A landscape with many valleys, sampled at points; each row gives a point and its height.
A ball rolls from a point to the lowest of its 6 nearest points, and stops where none of them is lower. Distance is the straight distance between rows; heights are no part of it.
Q87 (h 11.6): [ 36 -38 -35  28  14 -28 -24  46 -29  41]
Q205 (h 32.7): [  1  42  -2  11  50  20  10 -30  13 -25]
Q476 (h 23.9): [-37  10  -7  27  19  25   1  16  11 -14]
Q577 (h 21.4): [-16  49   5 -30  14   1  23 -60  32 -17]
Q890 (h 44.6): [-27  60   6  -9 -12  33  40 -67  28 -57]
Q803 (h 17.1): [  9  49  50 -38 -23 -25  27 -40  66 -13]
Q432 (h 48.9): [ 38 -73   0 -20  10   3   7   7 -89  36]
Q260 (h 21.7): [ 25 -25 -50  27   8 -36 -25  32 -24  38]
Q443 (h 42.5): [ 38 -79  10  -5   8   1   6  43 -76  46]
Q654 (h 75.2): [ -5  61  -2   0   0  30  24 -70  20 -58]
Q609 (h 32.8): [ 33 -20 -30  23 -28  -8 -32  16 -29 -11]
Q935 (h 33.3): [ 19 -17 -14  25 -34  11 -28  17 -27 -26]
Q705 (h 33.4): [ -2 -18 -59   7   7 -46 -30  22  -7  46]
Q869 (h 29.0): [-33  -4 -37  18 -27   3 -24  15  -3  -8]
Q784 (h 7.8): [ -7  46  34 -43  -6 -19  23 -48  53  -8]
Q492 (h 34.3): [ -6  -6 -50  11 -27 -21 -30  14  -9   4]
Q164 (h 39.8): [ 48 -65  -1 -23  -2  -4  -5  -8 -81  20]
Q733 (h 57.5): [-56  -5 -18 -19 -31 -12 -22  18  23  11]
Q428 (h 38.1): [ 49 -68   6  -6   7  -6  -6  35 -67  36]
Q677 (h 30.4): [ 42 -73   3   2   8  -4   0  55 -71  43]
Q497 (h 22.6): [ 21  24  14  28  49  35  -3 -12  -1 -35]
Q781 (h 22.1): [ 35 -23 -44  21  -5 -29 -29  22 -26  22]
Q647 (h 13.9): [-18  43   6 -24  32  -1  16 -48  31  -8]
Q923 (h 21.5): [ -1  23   7  27  45  32   0  -8   3 -22]
Q408 (h 75.6): [ -1  52  -9  -6  21  17  16 -60  18 -33]
Q274 (h 19.6): [ 29 -49 -26  32  10 -19 -12  68 -38  52]
Q346 (h 52.8): [-18  46  61 -31 -47   1  47 -39  74 -36]
Q184 (h 17.0): [ 28 -38 -38  34  13 -26 -16  57 -29  50]
Q793 (h 39.9): [-35  55  14  -2 -16  48  52 -66  32 -63]
Q261 (h 28.8): [  6 -54 -37  41  -6 -16  -5  92 -32  60]
Q909 (h 27.4): [ 10 -10  26  30  13  47 -14  20 -14 -40]
Q81 (h 40.9): [-16 -12 -54  -5 -14 -42 -29  12  -1  32]
Q752 (h 19.9): [ 55 -36 -20  17   2 -21 -22  29 -45  22]
Q10 (h 11.8): [-34  18  45 -30  21  -8   7   7  50  23]
Q790 (h 23.3): [ 12   5  19  34  37  39  -3   6  -6 -35]
Q29 (h 51.0): [  25  -77   -6  -20   19   13   17   13 -100   45]
Q821 (h 23.2): [-16  25   2  16  49  24   4 -14  11 -13]
Q871 (h 6.8): [-65  -1  -1 -15 -22  -3 -14  20  25  12]
Q11 (h 69.6): [-61   3  20 -24 -13  -2  -7  25  41  15]
Q147 (h 38.0): [-42  50  32 -20 -24  32  56 -63  48 -47]
Q359 (h 16.6): [-46  16  31 -21  28   3   5   4  40  13]
Q374 (h 32.5): [ 37 -50   2 -10 -37  12 -24  -3 -61 -19]
Q488 (h 6.1): [-13  36  31 -38  24 -11  19 -37  42   2]
Q89 (h 29.3): [ 18  59  53 -21 -40 -32  30 -26  81 -16]
Q724 (h 16.9): [ 50 -46 -17  28  10 -22 -15  56 -49  42]
Q762 (h 35.6): [ 29 -41  11   3 -38  25 -26   7 -45 -31]
Q353 (h 42.1): [-33  46  47 -29 -39  17  54 -57  56 -40]
Q859 (h 13.8): [-23  36   8 -15  41   5  16 -35  25  -3]
Q183 (h 29.1): [  2 -13   1  31 -16  32 -20  23 -16 -39]
Q606 (h 6.2): [ 49 -54  -2 -14 -19  -5 -21  -2 -64   1]
Q132 (h 32.0): [  3  54  60 -20 -51 -17  40 -31  81 -31]
Q168 (h 40.7): [-39  -7 -41  -3 -31 -16 -27   6   7   8]
Q325 (h 40.8): [ 54 -59   2 -10  -3  -8 -13  15 -65  19]
Q475 (h 43.3): [-54  11   2   7  13  16   1  12  19   0]
Q135 (h 15.5): [-28  19   1  25  38  29   4   3   9 -11]
Q648 (h 32.4): [-20  52  11 -28 -14   9  32 -67  37 -33]
Q414 (h 28.9): [ 21 -14 -51  20 -15 -27 -34  13 -25   7]
Q484 (h 6.7): [-24  27  40 -32  29 -12  17 -12  50  18]
Q787 (h 28.0): [ -5  -7 -23  27 -28  15 -28  23 -14 -26]
Q537 (h 20.6): [-16  14   1  33  31  36  -2  11   1 -22]
Q718 (h 20.2): [ 41 -61  -7  23   2 -10 -10  69 -49  49]
Q344 (h 39.5): [-21  47  45 -36 -38   3  43 -54  57 -32]
Q393 (h 39.6): [  2 -12 -59   6 -11 -32 -31   9 -11  24]
Q630 (h 14.3): [ -9  47  -1 -13  31   6  17 -50  21 -17]
Q26 (h 15.3): [-51   1 -19   9 -16   6 -14  17  17  -3]
Q500 (h 13.4): [-38  21  16  -8  38   8  12 -12  29   7]
Q262 (h 7.7): [ 49 -39 -12   7 -28  -7 -30   9 -45  -6]
Q19 (h 21.8): [ 10 -39 -47  31  16 -32 -17  54 -24  58]
Q991 (h 6.9): [ -2  36  48 -43  16 -24  19 -24  58  11]
Q513 (h 24.6): [-21  -1  -7  37  -5  33 -12  22  -7 -21]
Q402 (h 16.4): [ 16  49  54 -36  -4 -35  19 -14  70   8]

Two balls start at each pair of points below. Name the first point that both come to, or write -.
Q29, Q428 -> Q87
Q537, Q205 -> Q488
Q443, Q432 -> Q87

Write out the way that a ball takes from each point below.
Q752 -> Q262 > Q606
Q790 -> Q135 > Q500 > Q484 > Q488
Q476 -> Q26 > Q871
